Points, in no order, along strands that fork, close into loops and pass close to each other.
In the rows, 128 means zero.
Points whose rows are less than 102 apart are linked; no others are.
gepiz: [144 141 113 117 100 118 122 192 123 100 185 128  92 104  77 146 131 162
 155  97 122 157 167 144]
toru: [177 117 105 115 136 143 106 216 131  87 183 125 113 125  54 149 141 150
 174  99 123 171 168 117]
puzom: [124 103  95 166 124  91 138  95 169 137  74 112 169 146 151  86 163 133
 143 161 166 101  89 141]
seb: [189 116 119 122 144 127 124  94 137 189 112  84 181 143 148  92 181 101
 155 154 126 102 110 151]
tizu: [107 134 100 135 134  92 140  80 155 170   4 115 146 135  92  52 144  85
 158 189 131 138  92 143]
non: [ 38 110  92  52 132 128 112 140  99  79 152 125 103  68 154 153  71 153
  81 148 138 125 197 157]
nevar: [108 138 117  96  89 153 126 121 127 107  99 130  72  73 152 115 109 166
  84 136 127 129 141 159]
fipab: [105 118 124  93 107 139 160 103 102 106 135 110 113  80 152 135 118 106
 114 114 157 106 138 191]
Potu: [144 141 101 159 133 180 105 198 123  92 179 128 112 149  87 129 151 143
 170  91 130 168 144 109]
kome: [163  79 133 157 191 140  89 145 130 139 185 115 137 148 129 157 136 140
 182 129 160 121  79 114]
vomem: [ 59 143 128 184 136 161 113 103 119 161 114 146 133 164 126  83 135 166
 169 143 127 124  86  98]
Tob: [158 113 126 175 160 123 105 140 109 149 152 137 156 157 153 154 132 117
 161 130 138 115  76 123]
Pef: [108 131 146 111 115  98 121 130 158 108 112 136 104  92 169 137 136 136
  86 132  97 121 173 150]
gar: [145 114 142 157 142 157 142 163 144 147 170 123  98 139 122 158 108 142
 107 123 133 145 122 149]
fepa: [112 103 141 157 169 148 161 144 137 145 137 151 134 155 124 158 158 131
 116 118  89 120 108 123]
degul: [ 98 121 146 158 116 100 121 148 118 117 117 155 124 143 101 174 128 141
 120  96 105 145 145 122]
bim: [ 87 140 131 180  95 132 116  85 151 162  60 146 138 177 141  84 127 163
 169 169 124 132  88  99]
nere: [173 157 126 158 148 120 122  94 145 159  98 129 179 130 153 104 150 130
 113 133 121 132  97 110]
Napi: [141 149 157 124 134 110 120 110 150 149 111 121 131 103 154 117 142 123
  89 120 117 114 145 153]
domo: [136 129 143  63 147 138 138 105 115 110 119 125 124 103 162 123 114 158
  81  91 152  99 174 135]
ratef: [136 165 135  82 116 104 144  96 114 106  94 142 122 112 170 127  93 124
  85 113 144 116 165 126]
guk: [199  94 147  82 143 141 121 173 127 106 196  87  97 119 125 175 119 119
 163 138 107 139 130 122]
dage: [ 54 132 151  74 106 122 121  93 145  83  15 126 108 105 129  87  92 116
 109 159 126 100 136 125]
razi: [164 100 156 102 146 124 138 107 142 162 115 101 180 118 142 102 170 112
 130 129 160  76 116 153]
Laliz: [ 88 167 115 178  89 125 118 203 105 115 143 144 121 170  63 126 116 165
 166 102  94 170 138 115]
kipe: [113 130 136 118 107 134 138 144 118  89 170 146 105 123  88 123 127 154
 152  90 127 115 153 134]
rofef: [101 148 126 144  97 130 158  96 129 148  63 125 121 138 150  93 130 106
  81 148 146 157 110  92]
devem: [115 167 101 165 103 109 108 184 128  85 162 158 105 156  90 130 118 157
 170 127  91 125 157 104]
naso: [109 151 130 141  89  94 130  59 129  92  72 127 133  97 136  98 137 115
 145 128 152 125 120 134]
lev: [155 106 108 156 156 109 138 126 160 144 118 108 162 144 167 114 175 110
 158 165 165  82 107 116]
Lerad: [106 123  94 194 119 117 130  86 150 168  75 127 178 150 155  94 139 141
 161 174 146 123  82  97]
miza: [ 69 126 141 164 124 148 134  92 146 116 107 140 129 137 109  85 135 143
 127 121 129 119  98 114]
finip: [172 140  99 121 131 126 141  95 155 160  63 116 188 147 153  73 141 103
 101 143 118 131 105 137]
dera: [189 119 158 115 139 152 111 172 136 170 152 114 107 136 144 160 122 137
 101 128 126 114 120 144]
bezon: [110 142 144 133 115 126 112 107 178 105 132 141 102 112 128 144 136 121
 130 133 106 137 176 118]
luduf: [127 137 100 164 143 159 116 168 115 155 212 144 135 175 117 132 117 135
 150 148  66 127 102 103]
Tosa: [103 121 132 157 127 154 125 111 142 112 160 164 119 131  95 115 139 153
 157 125 117 117 114 121]
Gid: [178 121 157 123 172 126 125 146 138 134 186  97 167 134 156 139 158 107
 139 127 107 108  91 115]
vug: [163  82 130 104 153 142 129 133 114 118 192 144 122 121 101 175 139 129
 129  99 131 153 136 131]
bebo: [133 135 106 145 145 108 142  96 140 187  21 117 171 145 100  77 150  77
 133 174 158  96 115 135]
kaliv: [104 126 127  96  90 146 130 132  99 118 146 137  77  81 113 135  81 144
  83 129 147 133 166 155]
rire: [111 127 101 166 149 168 107 138 103 181 129 159 149 173 159 133 132 141
 140 151 100 110  75  89]
Muni: [113 132 120 101 103 125 151 109 137  82 116 161 102  86 116 118 131 140
 103 138 125 105 134  92]
rora: [137 145 135 139 147 111 114 172 109 126 202 151 111 159  99 128 122 115
 129 108 107 133 132 123]
Dore: [143 120 165  55 155 119 109 154  94 130 152  89 113  79 160 162 125 113
  99 114 145 100 165 171]
Zedu: [114 111 121 100 107  81 129  93 129 148  14 122 163 110 110  92 128  71
 100 147 142 132 134 126]
Ler: [ 96 112 115  94  95 122 141 213  88 101 188 111 115 132  83 159  94 118
 123  91 131 142 186 164]
Depi: [137 165 147 158 145 101 124 115 138 137 127 151 140 123 145 116 159 139
 128 123 113 112 116 115]
gesal: [144 139 117 148 108 119 109 132 132 139 209 156 126 141 128 132 123 139
 137 129  91 144 128 110]
Doso: [132  96 151  63 142 143 113 165  93 109 175 105 113 107 116 163 126 108
 107  83 128 121 174 166]
lafe: [114 134 139 148 127  98 130  97 143 135  29 137 135 145 151 114 148 135
 124 157 122 117 108 158]
duti: [139 118 104 165 147 177 118 119 135 135 172 145 122 161 124 108 130 148
 192 150 122  95 126 109]
fomol: [105 141 125 153 120 124 136  77 144 159   7 125 158 184 143  95 145 135
 154 153 119 140 100 115]
letot: [159  88 132 130 179 148 127 160 115 125 207 114 128 143  87 166 131 133
 176 103 141 151 103 118]
Paku: [ 62 126 117  54 101 140 122 151  92 104 157 134 101  89 120 143  79 144
  78 109 141 156 206 147]
vimo: [ 85 156 150  66 102 114 128  90  99 107  45 124 125  92 178 133  95 118
  76 124 142 139 167 134]
nadol: [190 137 122 142 130 119 127 110 130 145 114 141 111 147 154 142 132 116
 151 162 156  87 127 133]
lisi: [128 127  98 176 176 173  99 147 137 122 168 151 125 135 137 130 142 154
 139 122 107 156  89 103]
Poza: [212 118 126 126 155 142 116 117 120 138 153 123 113 158 168 159 142  97
 157 129 127 121 137 123]
gaf: [106 157 141 132  84 113 111  75 138 101 134 144 107 115 133  90 107 123
 138 131 140 123 107 153]
nadi: [113 156 142 126 102 133 152  97 121 108 167 111 100 112 142 110 119 106
 130 118 125 109 128 164]
tis: [126 137 128 126 101 108 124  75 122 107  72 160 130 105 113 158 116 125
 128 118 155 120 115 119]
Piga: [ 95 139 142 146  81 132 120 117 112 113  95 170  97 129  88 154 112 143
 134 100  91 175 139 127]
Rir: [151 121 108 146 152 101 157 103 152 195  73  87 204 117 127  86 172  91
 143 167 155 105 123 148]
tubog: [182 100 132  58 142 103 142 201 120 106 221  97 117 120  98 172 103 154
 151 111 103 158 146 119]
rivi: [114 123 120 138 111  89 140  91 150 167  58 138 154 109 131  97 117  92
  85 151 167 138 107 118]
Bok: [195 125 143 132 144 154 144 162 115 137 177 100 100 132 135 179 151 127
 163 130 115 141 147 116]
Fuso: [ 87 145 136 187 102 127 110 134 120 123 152 146 149 162 107 162 126 117
 138 111 118 161 132  89]
nofa: [179  86 174  49 177 133 126 139 116 107 145  55 123  75 166 183 122 127
 126 112 151 110 146 164]
tumel: [103 111 121 190 174 162 121 135 122 158 125 162 143 159 136 146 149 138
 121 126 111 153 100  89]
Bon: [ 77 122 117  77  96 119 130 103 133  84  63 149  91  88 141  98 121 131
  84 139 117 113 139 134]
tusup: [144 158 132 103 122 114 144 101 144 143  63 103 147 126 154  79 135  97
  81 142 133 107 131 155]
dolam: [193 109 156 109 149 131 167 112 127 153 146  80 178 131 157 152 154 119
 132 135 130  93  96 135]
zako: [163 119 123  95 140 104 127 209 113 103 227 130 119 145  93 139  96 132
 119  90 106 156 126 125]
regi: [143 114 110 124 113 114 130 103 147 139  98 115 164 146 142 103 100 106
  96 136 187 117  96 112]
Zizuk: [140 109 149 144 174 151 140 142 151 125 163 126 152 162 139 120 155  97
 113 115 121 102 120 108]
gamuf: [124 136 133 133  88 155 157 143 144 116 153 115  87 114 122 149  90 143
  88 121 137 141 136 147]
fol: [110 155 137  74 108  84 137  77 127 136  27 118 136 113 147  87 113 104
  75 143 143 132 150 132]
vidi: [ 81 168 127 192  79 141 130 148 128 106 149 126 105 140  82 131 120 137
 154 111 125 168 142  99]
veni: [ 98 157 144 117  97 107 145  85 116 107  78 153  91 109 114 148  87 131
 111 133 124 167 134 121]
lamo: [ 99 109 130  77 129 114 138 176  97 106 175 109 111  99 125 182 100 135
  88  91 136 153 197 159]
Mevu: [120 147  93 191 151 177 110 164 154 111 177 144 126 134  85 114 127 169
 168 112 107 169 117 111]
bap: [139 126 116 169 156 146 116 158  97 170 210 129 149 172 141 159 122 114
 171 142 114 129  71  81]
Zag: [146 104 136  98 130 123 147 117  99 120 151 141 114  90 131 146 142 116
 107  97 135 122 126 147]

How many points has the smallest loop of links through each point below? Write none if it is on no loop.
vimo -> none
finip -> 5
gepiz -> none

A piece is all that can be reached along the links. How many separate loops has the piece of each point below (a circle has one, a figure eight two, a Y none), and how many tips (points with one link)?
nere -> loops 1, tips 4
kipe -> loops 0, tips 5
dage -> loops 0, tips 6
tubog -> loops 0, tips 2

A fork is a point with three links, a tip a point with one. Leave the first point through the second and follow the links. Name the first fork or tip that comes.
kome / Tob -> nadol
bap / Tob -> devem
tizu / bebo -> tumel
